Points, in no order, along strands that fork and pass close to each other.
Points whose rows are less than 78.2 apart are linked; no others are. Some points are linked to none.
q_998: [ 31 -25  -1  21  23  21  14  -2   7  26  18   7 -13  17  -6   4   8 -15
  -4  -8   1   5  -1  17 -29 -28  17   6 -23  -4]
q_613: [  6  -6 -42 -30  -4 -18  -6  -8  18  20   4  -9 -14   2   5  38  -5  -7
  -2  52   6  -6  -1  -9  13 -38  26 -15 -29 -10]
q_519: [ -4  -9 -34 -38   8   8 -16   6  -2 -38 -24  20   9  16   6  13  11 -10
 -32   1   5  45  -6 -23  12  15  12  -1  31  26]
q_177: [ 19 -28  -8 -19  -3  -6  -7  13 -17  22 -17 -30 -30  20   1  23 -11 -11
 -13  25   0  32  -5 -14   4 -23   8   3  -6  37]
q_369: [  3   0  -3  26 -25  -9  -9  14 -27 -14 -30  -7  -9 -45   2 -10  16 -11
 -15  23   7 -19   2  -9  36  16  11   1  -7  14]
q_841: [ 21  -9 -29 -16  -5  25   8  -7  19   9 -17  -8  17   8  15  23  28 -20
   1  35   5 -38   7 -23  20 -28  24 -19 -40  -7]
q_650: [-11  25  12  13 -19 -24   1  -2 -17 -17   9  15 -10 -35 -33  14 -22  16
   0  30   2 -10 -33   1  12  18  15  16  14 -35]
q_538: [ 34 -28  -7   5 -14 -11 -11  16 -15  41  -8 -25 -31   7  23   5  -6 -22
 -12  14   1  17  17  -2   2 -24   7  15  -8  36]
q_763: [  3  12   1  30 -32 -18 -14   7 -13 -14  -6  11 -12 -53  -8  -6   8   6
 -22  29  14 -18  -2   2  26  13  24   8 -11 -13]
q_300: [  0 -12 -16   1  10  17  31   6 -18   0  18  27   5  10 -49  32 -13 -11
 -20  16  -5  26 -30   9 -16  -9  47   2  -1 -34]
q_231: [ 18  -6  -4   9 -13 -19 -19  13 -21  15 -13 -26 -36 -23  19  -3   7 -12
 -12  25   0  -8  14 -10  27  -6   5  -3 -10  26]
q_711: [ -8  27  -9   7 -14  29   4 -15 -21 -27 -11  43  32 -27 -13 -26  17  13
 -14 -19   6   4  -1 -14  -9  31  -4  25  16 -12]
q_61: [ 15 -18  10   8 -16 -22 -37  25  13   4 -14 -11 -29   2  20 -14 -16   4
   3 -17  24  35 -16  38  -7 -16 -29  52  29  34]
q_718: [ 24 -15  22  -9  42  39  -7  -5  27   9  22  14  23  32  18 -25  14  10
  17 -63   0  11  30  20 -19   4 -18  10  22   6]
q_557: [ -6  13 -11 -44 -16 -43 -37  -7  22  11   2 -33 -32  -7  21  -1 -33  27
  -2  21  12   9  -2   4  11 -14 -21  13   6  17]
q_139: [  8  -7 -19 -12   0  -4  -3 -20  20 -17  -3  -4  -8 -20 -16  23  -3   9
  24  41  11 -34 -21 -11  15 -33  11  -3 -38 -32]
q_514: [-22   8  -9 -17 -15  -1  24   2 -33  -9  -9  34  40  12 -16  24  14  -6
 -26  -3  -7  55  -3 -27   3  30  24  -4  25   9]
q_58: [-42  14  30  -1   8 -14  -6  -2  17  -3   5 -25  11   5  12 -16  -3   8
  25 -39 -22  -3  24  14 -10  27 -39 -28  27  12]
q_68: [ 27  -2  12  16 -13 -22  11   2 -16  43  25 -26 -32   7 -15   7 -26   6
  -1  -4  -8  -1   4  17  -8 -33  15  -5 -18  -1]
q_624: [ -2  11 -22 -50   6 -38 -42  -2  27  10  -3 -35  -8  -5  50   0  -9  10
   7  20   0  -3  22  -9  22  -6 -34   6  12  23]
q_764: [-25   5 -10   9 -12   0  -4  -5  -3 -11 -39  -4  25 -31  25  -6  23 -28
   6   2  -2 -27  12 -22  17  14 -19  -6  -5  15]
q_267: [  9  -7  -7   8 -14   8   0  -9   6 -25 -20   7   8 -34 -22   4   5  12
  16  36  25 -43 -23 -18  24 -14  14  10 -29 -28]
q_576: [-42   9  10  28 -33 -38  18  11 -44  20 -15  -8   5 -24 -16  23 -20 -21
 -25  29  -5  11  -8  -4  12  25  18  -8  12   3]
q_926: [-20   6  17  20 -21 -19  27  17 -52  14  -8  -5  -3 -20 -33  31 -21 -16
 -11  39 -12   7 -25 -10  20  20  16  10  13  -7]
q_263: [-30 -14  -7  -8   0  -1  40  -9  -1   8 -25 -17  25  19  -8  42   2 -28
  28   8 -21 -21 -13 -28   2 -16  -9 -28 -33  -5]
q_265: [-39  -2   9   7   4   6  30 -13   0   4 -23   3  53  16   4   7  12 -35
  11 -30 -23 -11  14 -29 -20  19 -19 -25   1   6]
q_681: [  4 -11  19  -8  -4   3  -4  20 -22   6   4  -3 -21  18 -17   6 -16   1
 -31   0  -4  70   2  18 -15  -1  14   0  34  41]
q_112: [-26  38 -22  13 -25 -37 -31  -1  14   0   3   7   0 -33  39 -13  10 -10
 -21  19  -1 -23  31  14  17  18   0 -17  11   6]
q_721: [ -6  17  15  22  12  24  33 -13   7  21  15  16  27   6   6 -30  25   5
  26 -43 -10 -46  14  -2 -10  12  -2 -19 -18 -31]
q_90: [-14   8  11 -16   6  11  21 -18   1 -31 -10   9  13 -10 -34  14 -18  20
  37  13   3 -25 -45 -16  -4  14 -18  17  -6 -40]
q_577: [ 36 -22  33  53  16   2 -20  12   3  34  23  11 -12   7  18 -35  -8  34
  17 -45  15 -35  13  10  15  -7  -9   6 -26  -5]
q_185: [ 14 -21   2   9  18   8 -13   7  -8 -16  -4   8 -29  -4 -10   2  -7  -2
 -19  22  13  24 -25  18  -7  -3   7  27  11  11]
q_656: [-37  23  -7   9  -9 -44  16 -15  26  24  24 -14  -5  -5  -6  17 -24  -2
  18  19 -12 -32   0  14 -14 -26   4 -34 -17 -32]
q_96: [ 20 -24 -31  14  10  17  19  -4   6  16  20  18 -10   0 -24  27   7 -24
 -21  32   4   1  -7  19  -5 -44  50  -4 -32 -30]
q_504: [ 32 -28  15  23  23  39  33   1 -14  22  -4  -9  -2  18  -3 -10  14  -4
  25 -24  -6 -38   2 -16   6 -13  -1 -16 -46  -8]
q_692: [ 15   2  -8 -21  15   0   1  -2  12  37  -1 -31  11  23  42   8  13 -14
  20  10 -13 -18  27 -16  10 -16  -7 -11 -22   9]
q_158: [ 34 -23  17  19  21   8 -12   3  12  16  10  -6 -10   5  20 -24   1  20
  19 -35  10 -21   8   3   1  -2 -17  16 -14   6]
q_549: [ 24  29 -14   1  -8 -17 -43  -1  15   8  32   7 -11 -13  39 -26  -3   9
 -25 -15  -2   8  36  37   2  14  -5   8  26  15]
q_734: [ 18 -27   8  -7   5   0 -29  20   8   3 -10 -12  -9  14  14 -11   1 -10
   7 -36  10  39   9  22 -14 -13 -30  36  32  49]
q_882: [ 26 -18  -6   1  16  -6 -48   3  17 -24  -7  -3 -23 -21  26 -24  -4  18
  -1  -3  30  -5   1   6  16   1 -32  30   4  22]
q_143: [ 30 -40  21 -22  12  11  11   7  13  35  -1 -37  -4  42  -5  18 -13   1
  42 -31  -7  14   0  -5 -19 -33 -16  15 -14  17]
q_957: [-38   8  -9 -35  14 -31 -18  -1  28   6  -5 -33  14  13  38   1   2  -2
  14   9 -14 -10  22  -8   8   8 -33 -17  10  14]
q_334: [ 19  17  25  28   3   8   4  -1   1 -12  40  20 -16  -1 -32 -17 -13  25
  -8 -19  -3   2 -11  35 -28  11  16   1   1 -34]
q_846: [ 20 -24   9 -23  18  13 -13   7  -9  -7 -23 -35 -10  24  15   4   3  -6
  14 -17 -11   8   4 -26  17  -8 -30   3  -2  44]
q_262: [ 13  -9 -40 -11   4   2  12  -9   8  27  19  15  -7   9  -7  29   4 -16
 -19  35  -3   7  10   7  -8 -27  46 -17 -26 -19]
q_277: [-51  18  -8 -16 -21 -35  20  -7 -13  -6  -3  26  34   2 -12  25   2   6
 -17   6  -3  49  -9 -17  -3  36   5 -12  30   9]
q_490: [ -1  11 -16   8 -17  50  22 -12 -34 -11 -17  32  48   4   6 -29  39 -11
 -15 -30  -4 -10  24 -34  -8   3  -2   5   4  -6]
q_610: [  5  12  -3  -8  19   4 -17  -6  22  -6   5  -7   7 -10  37 -29  17  14
  16 -15  -1 -37  24  -3  19  11 -27  -4  -6  -6]
q_492: [-16  18   2  -3   0 -24 -25   6   0 -25  -6 -20 -17 -25  17 -18  -2  11
   8 -17  -6  -8   7   9  20  28 -39  -2  22  25]
q_521: [ -7  -4 -19 -50   4 -14  -9  -5  18  -7   5  -3  -8  27  -6  19 -12  18
 -10  10   0  46  -8  -4  -8   3   5 -11  16  15]
q_235: [ 12 -18   2  27   6  13  27  14 -38   6  25  19 -10  -5 -49  24 -21 -15
 -19  27  -9  10 -24  18   2 -11  52  12  -7 -32]
q_885: [ -1  -3   9 -24   9  29   4  11 -28 -40 -32  13  12   2 -23  10  -6   2
   3   6  -3  12 -31 -32  16  35  -8  31  31  12]
q_757: [ -9   0 -22 -13  -8 -24  -1  -6   4  -3  -6 -11 -14 -19 -23  38 -12   8
   9  51   5 -17 -29 -12  24 -31  23  -9 -24 -25]
q_608: [ 10  -8 -12  15 -18  20  10  12 -33   2  -5  22   4 -21  -6  -6  23 -29
 -39  11   2   5  11  -3   8   8  41   3 -13  -5]
q_948: [ 12  12   0   4   5 -17 -14 -13  33   0  22   0 -16 -22  10 -13   6  23
  17  11  16 -40   3   3  10 -11   3  -4 -28 -31]
q_637: [-35  21  12  18  11  -9   1 -10  22   8  11  -1  29  -6  27 -29  10  -2
  21 -46 -16 -34  29  13 -12  33 -22 -22  14 -15]
q_558: [ 18 -20  -7  29   3  13  -3  11 -17  10  11  23 -19 -11   2  -9  20 -28
 -47  18  13  15  10  24  -5  -8  32  10 -10   5]
q_548: [ 15   0  13   7  18  50  21   6 -22 -16  -1  18  17  19 -11 -31  21 -10
  -5 -47 -12  10  17  -3 -19  17   2  -7  10   5]
q_800: [ -1 -11  -6  -6   1  23  42   0 -16  10 -18 -10  14  23  -7  29  19 -27
  15   3 -25 -17  -8 -31   3 -18   6 -25 -37  -2]
q_607: [ -3   1  -1  -7  -4  14   5   8 -31 -25 -19  14   4 -10 -21   9  -5  -2
 -14  12  -3  20 -23 -19  11  30  13  17  20   4]
q_94: [ -6  35  24  16  10   1  -1  -5  20  10  35   4  10   3   9 -31  12  24
  13 -53 -19 -17  30  28  -5  25  -8 -15  10 -15]
q_222: [ 17  -6 -23  -2  23   1 -46  -5  38 -13  10  24 -11 -11  38 -26   8   5
 -12  -9  27   7   5  28  -5  -4 -28  39  17  11]
q_753: [  9  -9  13  34   9  24  26  -2  -1  17   5   6  10   0   5 -29  22   9
  22 -22   8 -60  14  -9  12  -4   2 -16 -42 -31]
q_295: [ 23 -26  25 -13  40  53  13  -5   5 -19 -10  -7   9  30   4 -23  13  13
  27 -52  -3 -11  -6 -19   0  -3 -30   2  -5   5]
q_781: [-11 -10 -12 -53   4 -23 -14  -5  19   0   7 -14 -21  24 -14  25 -37  26
 -14  25  17  52 -22  10  -9 -15   2   5  25  15]
q_460: [  6 -17  17 -29  31  27   9   2   0 -14 -25 -33   8  30  10   2  15  -6
  29 -34 -20 -11   3 -34  12  -6 -38  -8  -9  24]
q_459: [  5  -1   6  22  16   8 -15   8  -3 -28  12  28 -27 -11 -16  -8   0   4
 -35  13  15  29 -27  33 -10  13  14  30  26  -6]
q_909: [-18   9 -17 -21  -4 -11  34   1 -18   1  13  10   9  18 -49  41 -25  16
   3  18 -10  39 -31  -1  -7  -2  33 -14  10 -26]
q_132: [ 19   5  35  29  14   0   4  -2   4 -10  47  17 -30   8 -45  -2 -35  27
  -1  -1   5  14 -30  45 -30 -11  11  12  15 -28]
q_175: [ 17   9 -32 -11  -3  11 -11  -5  23  13  -7   0  18 -12  31  -2  34 -14
  -1  42  12 -35  32  -6  18 -15  27 -18 -25  -6]
q_392: [-43  10  -4 -11 -19 -38  -1   9 -13  10 -15 -18  -5  -1  10   4  -5 -15
 -16  11 -12  19  10  -4   5  15  -5 -27  17  32]
q_814: [-31  28 -32 -32  -7 -17   0  -8  11  -6   2  24  29   9  25   4  24  -7
 -13   4  -8  17  16 -15   0  21   8 -23  12   0]
q_961: [-58   6 -11 -18 -17 -39  38 -19   4   2   1  16  43  21 -21  40 -11   3
   2   7  -8  40 -14 -13 -14  19   1 -31  16  -7]
q_714: [ 22  -4  12  38  -2  14  -9  21 -37 -26  -9   8  -7 -24  10 -45   8  10
  -3 -26  11 -24  11   1  30  30 -15   5  -5  10]
q_223: [ -9  -3 -18 -29   6 -23   0 -11  15  35  -5 -41   1  22  27  30   1 -12
  25  31 -11 -24  10 -18  15 -31 -11 -21 -33   5]
q_604: [ 29   1  11  22 -13 -20 -17   2  17  37  33  -2 -29   6   5  -9 -20   6
  -7 -11  10   9   3  33 -22 -28   7  19  -2  -4]
q_9: [  5 -22 -18 -29  16   6 -19   7  -7 -28 -21   4 -11  22   4  18  -1 -12
 -29   4   6  53 -11 -11   9  -2   1  10  35  44]
q_760: [ 10  31  28  31  -1   6   1 -10  10   2  48  19  -4   3 -17 -33   3  33
   4 -44 -10 -12  12  33 -22  22   9 -11  -2 -31]
q_330: [-10   8   3  -9  -1  22  15 -13  -4 -37 -28   9  21 -13  -8  -4   6  13
  25   2  11 -22 -31 -33   8  14 -23  18  -9 -19]
q_507: [ -5 -24  -7 -14  12  -1 -12  16  -6   1  -5   5 -17  28  -6  19   4 -12
 -31  10  11  75 -13  19 -13 -15   5  18  33  38]
q_977: [-28  28   4  25 -21 -44  21  -6  -3  22  28 -10 -15 -12 -21   8 -26  -5
   2  12 -20 -17  -9  21  -7 -21  14 -30  -9 -26]
q_861: [ 25 -15  31  28   8  11  24  20 -35  -1  13   1 -27   3 -40   1 -23   0
  -5  15  -5   1 -20  16  -6   4  17  12  -1 -10]
q_837: [ 24 -33   9 -17  44  48  16 -15  32 -12  -1  -3   4  39  -7   2   9  10
  26 -32   3  -9 -22  -5 -21 -21 -23  16 -19 -14]
q_547: [ 19 -23   1 -34   4  -3 -30  17  22  13  -7 -18  12  33  32  -1  -7 -10
  16 -28  -1  42  25  11 -15 -18 -24  24  31  36]
q_238: [ 38  -5  25  54  -3 -12 -16   9  -4  17  35   6 -32 -11   6 -28  -8  19
  -9 -15  13 -23   5  19   9  -6   8   4 -28 -12]
q_232: [ 20  -3  33  44 -11  12  18  25 -49 -12  -6   6 -10 -22 -13 -27   6  -2
  -5  -7  -6 -17  -3  -3  17  26   1  10  -8   1]
q_253: [-15  13 -34 -52  11  -6  -3 -21  38  -4  11   4  11  11  12  19   9  10
   6  22   1  -5   3 -11  -6   1   7 -16 -14 -24]
q_314: [ 27   3  18  50 -22 -19 -16  11 -15  -4  19   4 -31 -35  -6 -13  -5  11
 -20  20  15 -26  -5  13  23  -3  17   1 -24 -18]
q_254: [ 12  35 -12 -13  -1 -23 -30 -18  46  19  49   8 -12   4  20  -5 -12  24
  -7   5   1  -4  15  26 -24 -10  15   2   1 -29]
q_74: [-31  -8 -21 -16   5 -25  28  -7  10  25  -9 -28   6  23   4  39  -7 -25
  23  29 -20 -20   1 -18   3 -30  -2 -38 -32  -4]
q_22: [ 13 -12 -13   5   4 -20 -45  16  29   2  -2  14 -20   1  43 -17   9  -2
   7 -19  29  19  -6  43  -4 -15 -33  59  22  21]
q_827: [-53  15  -2  -9 -10 -55   8 -13  37  21  14 -29   4  11   6  10 -36  -2
  12  13 -11 -22  11   8 -23  -6 -11 -44   2 -16]
q_631: [ 14 -17 -22   3 -18  32  -6  -9   6 -27 -31   9  16 -25  -5  -8  22   9
  -8  29  33 -37 -13 -18  22 -14  18  12 -22 -14]
q_652: [ 11  -6  30   4  30  15   3  -4  13 -20  21   9 -23  14 -40   4 -21  22
  19   2  12  20 -34  29 -32  -5  -7  24  16 -14]
q_92: [  8 -14   6  16 -17   7  15  16 -46  -5 -24  -2  -7 -28 -28  26  -9 -13
  -4  44   3  -9 -29 -23  38  11  24  21  -1  -9]
q_778: [ 24   7 -26   1   9  32  -3   8  -8  11   7  28  13   9  30 -18  34 -32
 -32  -3  -9   8  43   1  -9   5  35 -12   3   8]
q_561: [ 30 -16   4  33  -4 -25 -14   3  20  25  34  12 -35  -1  -3   4 -21   4
   2  10  23  -2 -21  30 -19 -53  11  29 -15 -21]
q_871: [  2  28 -17   9 -13  -2   3  -8   5  12  22  21   1 -14   6 -10  17  -4
 -19   2  -6 -11  19  14 -11   9  33 -13 -11 -26]
q_153: [  4 -16 -23 -18  -9  44  15  -3 -21 -30 -48  17  30  13   1  38  13 -20
 -25   6   8   7 -20 -49  23  -8  18   3  -1   8]
q_142: [ 28  -2  49  47  -2   0  16  24 -47   4  11 -16 -32  -3 -22 -15 -14   6
   7 -11 -11 -11  -7  13   8  14  -1   3  -8   4]
q_865: [ -9  42 -18  16 -28 -33 -20  -4  15  18  22   6  -9 -25  27  -3  12  -4
 -25  33  -2 -19  29  17   9   4  27 -22  -5 -15]
q_991: [-26  10  28   7   1 -16   7   7  -4  20   2 -33  -8   8  -2  -6  -3  -1
  19 -19 -21  -7  17   5  -8   9 -18 -27   6  16]
q_208: [  8   1   9 -56  -2 -16 -35   9  41  23   7 -30  15  29  38  -5 -22  21
  32 -26  -3  30  33  14  -9 -12 -30  20  32  11]
q_546: [ 22  31  -7  10  -1  -7 -43 -11  34  11  50  15 -13  -2  28 -32  -4  19
 -21 -17   5   5  23  41 -16  14   4   7  19  -9]
q_997: [ 16  20  10   5 -19 -24 -39   3   5  14  22 -22 -20  -5  24 -28 -17  24
  -5 -30  -2   6  23  28   6  11 -23  10  24  26]
q_862: [ 10  18 -18   1   3  -8 -11 -12  27  17  39  29 -19   4   4   2   2   1
 -34  12   8  10  12  33 -30 -10  34  -3   1 -22]
q_754: [ 16   6   9  19  17  46  32  -7  -3   5  16  24  20  12  -3 -40  27   6
   8 -49  -6 -21  20   1 -20  12   8  -8 -11 -24]
q_482: [  2  15   8 -33 -19 -38 -26  -6  24   6  13 -25 -34   3 -12   3 -53  32
  -7  10  14  29 -20  18 -10 -22  -4  13  15   6]
q_23: [ -2  -1  32 -29  11  16   3  13 -12 -33  -8 -19  -6  18 -27   9 -14  20
  25  -8 -12  31 -14  -7  -5  16 -18   2  24  21]
q_419: [ 19   7 -10  20   3  17 -18   6  -7 -15  -6  14   5 -27  27 -44  21   6
   3 -25  13 -38  25   2  29  21 -16  -1  -6   0]
q_592: [-17  20 -44 -37  -6   3 -15 -10  16 -23  -7  26  22 -11  21  -5  22  -4
 -19  10   4   4  13 -19   6  19   5  -4  12  -2]
q_166: [-13  29   3  11 -29 -36 -12  12 -18  23   6 -28 -27  -8  17 -15  -8  -2
 -26   2 -16  10  26  17  10   7  -8 -19  17  29]
q_60: [-37  11  12  27 -16 -26  -3 -20   7 -17 -20   7  17 -48 -10   5 -17   3
  17  23   9 -32 -25 -12   1  16 -14  10  -2 -23]
q_283: [-25  24   2  -6  -7  13  13 -13 -22 -16 -11  37  28 -25 -28   9   4  10
 -12   3   1  18 -20 -23  -4  35   0  20  22 -10]
q_584: [ -3  -7  48 -18  -9   2  10  16 -18  15  -7 -51 -20  23 -16   4 -27  15
  30 -17 -13  34  12   2  -2 -15 -26  -6  10  35]
q_963: [ 12 -27 -26 -38  29  20  -9 -12  32 -12 -14   3   1  35  14  29   8 -10
  -9  15  10  15 -17 -14  -8 -30  -4  11 -13  10]
q_802: [-25  20  48   6 -22 -16  16  10 -20  24   4 -47 -21  10 -19  -7 -29   9
   9 -13 -20  24  16  19  -5  -7 -18 -28  11  31]
q_17: [ 11  -8  23 -16  14  36   6  11 -24 -48 -27  -6   5   9 -13 -10  -2   5
  23 -19  -8   1 -23 -22  10  26 -26  18  16  14]
q_530: [ 22 -22 -33  -5  -1  39 -17   2   8 -31 -34   6   3 -18  14  -8  28  -9
 -23  23  23 -17  -2 -18  26 -10  11   8  -7   6]
q_628: [ 10 -33 -20  -7   8   6  -8   3  -6  -4 -15  -3 -24   0  -5  28   0 -20
 -32  36  17  29 -27  -7  10 -16  24   7  -1  14]
q_724: [ -6   2  -1 -23  11  25  27  -7  -5 -16  -4  14  15  22 -27  14   8  -3
   7 -14 -13  15 -17 -17 -16  11   8  -9  -1 -13]
q_596: [  6  10 -18  19 -12  13   4  -3  16   9  -8   5  21 -23  25 -20  42  -9
   3  21  14 -51  29  -6  18  -4  16 -14 -28 -12]
q_304: [-10  25   0  11 -23 -13  -3  11 -32  -1  14  18  -5 -17 -13  -3   4  -2
 -40  -2 -18  25   3  16  -1  31  31  -4  15  -7]
q_925: [ 27 -27   7  16  -7  11   3  11 -23 -20 -25  -8 -16 -25 -23  16  -9   0
   9  49  19 -24 -32 -18  38  -8  16  16 -22 -11]
q_932: [  9 -23  39 -27   0   2  15   7  -4  30  -4 -54 -10  38 -10  15 -21  10
  45 -26 -16  23   8  -6  -8 -26 -24   0  -7  27]
q_978: [ 33 -44  10  29  16   2 -16  12  20  27  -3   8 -13  17  28 -16   5   0
  25 -29  24  -7  -7  18  -2 -24 -21  42 -12   8]
q_80: [-32   1  -1   6  -9  33  18 -40  -3 -17 -36  10  54 -22  -4  16   9   3
  10  14  11 -28 -18 -45  -2  -3 -28  13 -14  -8]
q_124: [-27  18 -13  32 -22 -12  -9  -3  -6   6 -16  12  26 -43  38 -16  17 -33
 -16  -2  -6 -30  36  -2   7  27  -5 -14  10  14]
q_644: [ -9   1 -43 -46   1  20 -19 -10  10 -38 -25  23  19   2  17   7  19  -8
 -28   5  10  19   1 -31  14  12   8   2  17   8]
q_28: [-41  -4 -12   0 -13  12   8 -26  -5 -15 -45  10  56 -16  12  20  13 -23
  -6   6   3 -13  -5 -50   7   4 -28   0  -6  19]
q_698: [-35 -12  13 -10  -6  -9  35   9 -30   1 -31 -19  18  31 -13  32   0 -25
  10   2 -25  24 -10 -26   5   6  -4 -30   3  28]
q_710: [ 10   6  -9 -19   9 -14 -46   0   5 -32   0 -14 -18 -25  20 -19  -9  23
   4 -15   6  -2   3   7  16  19 -38  13  17  22]
q_785: [ 12   3  19  -3  22  10   6  -8   6 -37  14  17 -17  -5 -42  -2 -30  33
  26   9  13 -11 -44   1 -14  11  -4  20   6 -37]
q_769: [ 31 -37  15  -7  31  34  21  -8  14  11   2 -17  -3  39 -14  20  -6   1
  36 -23  -6  -1 -18  -3 -22 -27 -13  11 -21   3]
q_294: [ 14  -1 -15 -25  21  11 -14  -3  19   0  -3 -12   3   5  31 -11  19  -1
  10  -7  -3 -15  22 -13   9   5 -13  -1  -7  10]
q_940: [ -3  20 -12   2  -5  21  -8  -3  -8 -36   6  42  15 -20  -6 -31   6   9
 -27 -25   5  13   1   8 -17  34  10  15  26 -10]
q_706: [-39  22  16  -7  -3 -22 -22   6  -1 -27  -4 -20   6 -14  12 -19  -3   8
   9 -32 -15   2  15  17   2  36 -46 -17  34  25]
q_489: [  1  -1  13 -35   8   3 -21   6   8 -15   5 -15 -13  14  -5  -4  -8  18
   5 -13  -4  42   5   8 -10  10 -19   3  27  29]
q_470: [ 19 -34   4  -4  20   6   0   6  37  25  -1   2  -6  37  16   4  12  -8
  35 -28  13  14 -16  22 -20 -31 -21  44  -3  -3]
q_402: [ 14  -3 -26   7 -14  40  11   3 -22  -6 -14  33  25  -6   9 -24  36 -28
 -38  -4   1   1  26 -14  -1   6  29  -1  -3  -3]
q_880: [-43  -5  14  23  -2  -1  23 -19  11   5 -15  -6  45  -6   1  -4  -7 -24
  20 -24 -15 -27  13 -23 -31  24 -18 -16  -5 -13]
q_728: [ 11  -8  14  13  13  28  39   4 -24  11 -14  -9   9  14 -12   1  20 -16
  26 -24 -18 -20   0 -17  -1  -4  -1 -18 -33  -4]
q_508: [-56   5   4 -27  -4 -46  -1  -6  30   6  -5 -35   8  16  16   4 -22  -2
  13   6 -12  -7  18   0 -12  10 -27 -33  13   4]
q_797: [-15  34  15  21 -18 -32  13  -1 -16  -1  24   8 -15 -21 -37  12 -26  14
   3  16 -12  -9 -28  17  -6  -3  21  -9   2 -38]
q_331: [-29  18   8  12 -17 -19   4  -8 -11 -18 -16   9   7 -40 -29  24 -18   6
  13  42   8 -13 -38 -18  13  15   1  17   9 -23]
q_774: [-35  11 -14 -21  -3  -9  15  -4  -5  -3 -20  20  47  20  14   4  26 -26
  -7 -18 -19  20  26 -31  -3  18  -8 -27  13  20]
q_316: [  2 -14 -31 -11   5  47  13 -16  12 -20 -13  34  16  -1 -24  20   6  -2
 -21  25  23  -1 -36 -13  -7 -17  32  12  -6 -38]
q_209: [ 22  -2 -14  23   0  41  17  -4   9  12  -4  13  28   0  20 -30  38   3
  14   2  23 -60  28 -12  10 -15  14 -11 -37 -30]
q_15: [ -2   9  15   9  -4  35  34   3 -35  -5 -16  19  38  10 -16 -16  28 -18
   3 -41 -24   9  15 -24 -18  17   2  -7   2   4]
q_487: [ -8   8  29 -16  10  -6  16  -4   6  -1  16 -29 -13  17 -35  10 -19  28
  39 -15 -10   5  -9   9 -16  -7 -14 -12  -4 -13]
q_249: [ 27 -19  -5  31   6 -16 -17  -6  30   5  26  22 -30 -20 -14   9 -12   6
  -1  33  41  -8 -31  25  -3 -58  10  24 -24 -24]
q_700: [  6   6  -6  17  19  18 -14  -4  17 -23  22  43 -10  -4  -6 -27  13   8
 -31 -11  15  19  -8  40 -29  11   7  20  17 -11]
q_6: [-39   9  -2 -22  -9 -25  39  -1  -8   7  10  -3  13  25 -40  33 -21   8
  19   7 -18  27 -15   7 -12  -5   9 -37   3 -15]
q_404: [-53  13   6  13 -33 -48  11   9 -22  10 -13 -20  -7  -7  -8  11 -33 -10
 -19  20  -7  16  -9   6   3  16   4 -29  23  10]
q_716: [-39  -5  26  30  -1 -15   8 -20  12 -17 -18 -13  27 -26  -6   0 -26  -4
  28 -10   1 -41 -18 -17 -21  30 -30  -1  -1 -18]
q_368: [  9  29  15  23 -24 -24 -24  14 -20  24  16 -30 -25  -7  22 -30  -9   5
 -16 -23 -15   4  29  30  18   9 -17  -8  16  36]
q_664: [  2  14  -5 -19   8   3 -12  10  -3  -6   7   7   3  13   6 -14  11  -3
 -14 -23 -16  29  27   5 -10  21   1 -14  25  27]
q_364: [ 28 -30 -18  22  19  14  10  -6  17  -4  11  19 -13  -9 -30  19  -1  -8
  -4  40  22 -15 -28  16   3 -56  30  12 -38 -33]
q_588: [ -3  -3  10  17  -5 -18  14  13 -24  24  -7 -33 -25  -8   1   4   4 -12
   8   6 -14 -14  10  -7  11  -6  -4 -18 -16  18]
q_342: [ 10   8 -14 -10   5   6   0  13 -14  19   9   2   6  15  21  -8  23 -24
 -21  -5 -18  16  41   0  -5   4  20 -18   4  20]

A fork is a point with three links, a tip a point with one. Leave the first point through the second and follow the links. Name the first fork or tip that comes.
q_460 / q_295 | q_991
q_208 / q_547 | q_58
q_861 / q_235 | q_514
q_508 / q_957 | q_489
q_940 / q_700 | q_231
q_143 / q_769 | q_846
q_254 / q_546 | q_267

Follow the links from the first point to the second, and from the first to the third. Name the last point that the two ways share.
q_331 / q_342 / q_17 | q_489
q_460 / q_628 / q_652 | q_991
q_208 / q_584 / q_760 | q_58
q_143 / q_158 / q_652 | q_991
q_650 / q_342 / q_17 | q_489
q_841 / q_692 / q_781 | q_753
q_577 / q_710 / q_785 | q_58
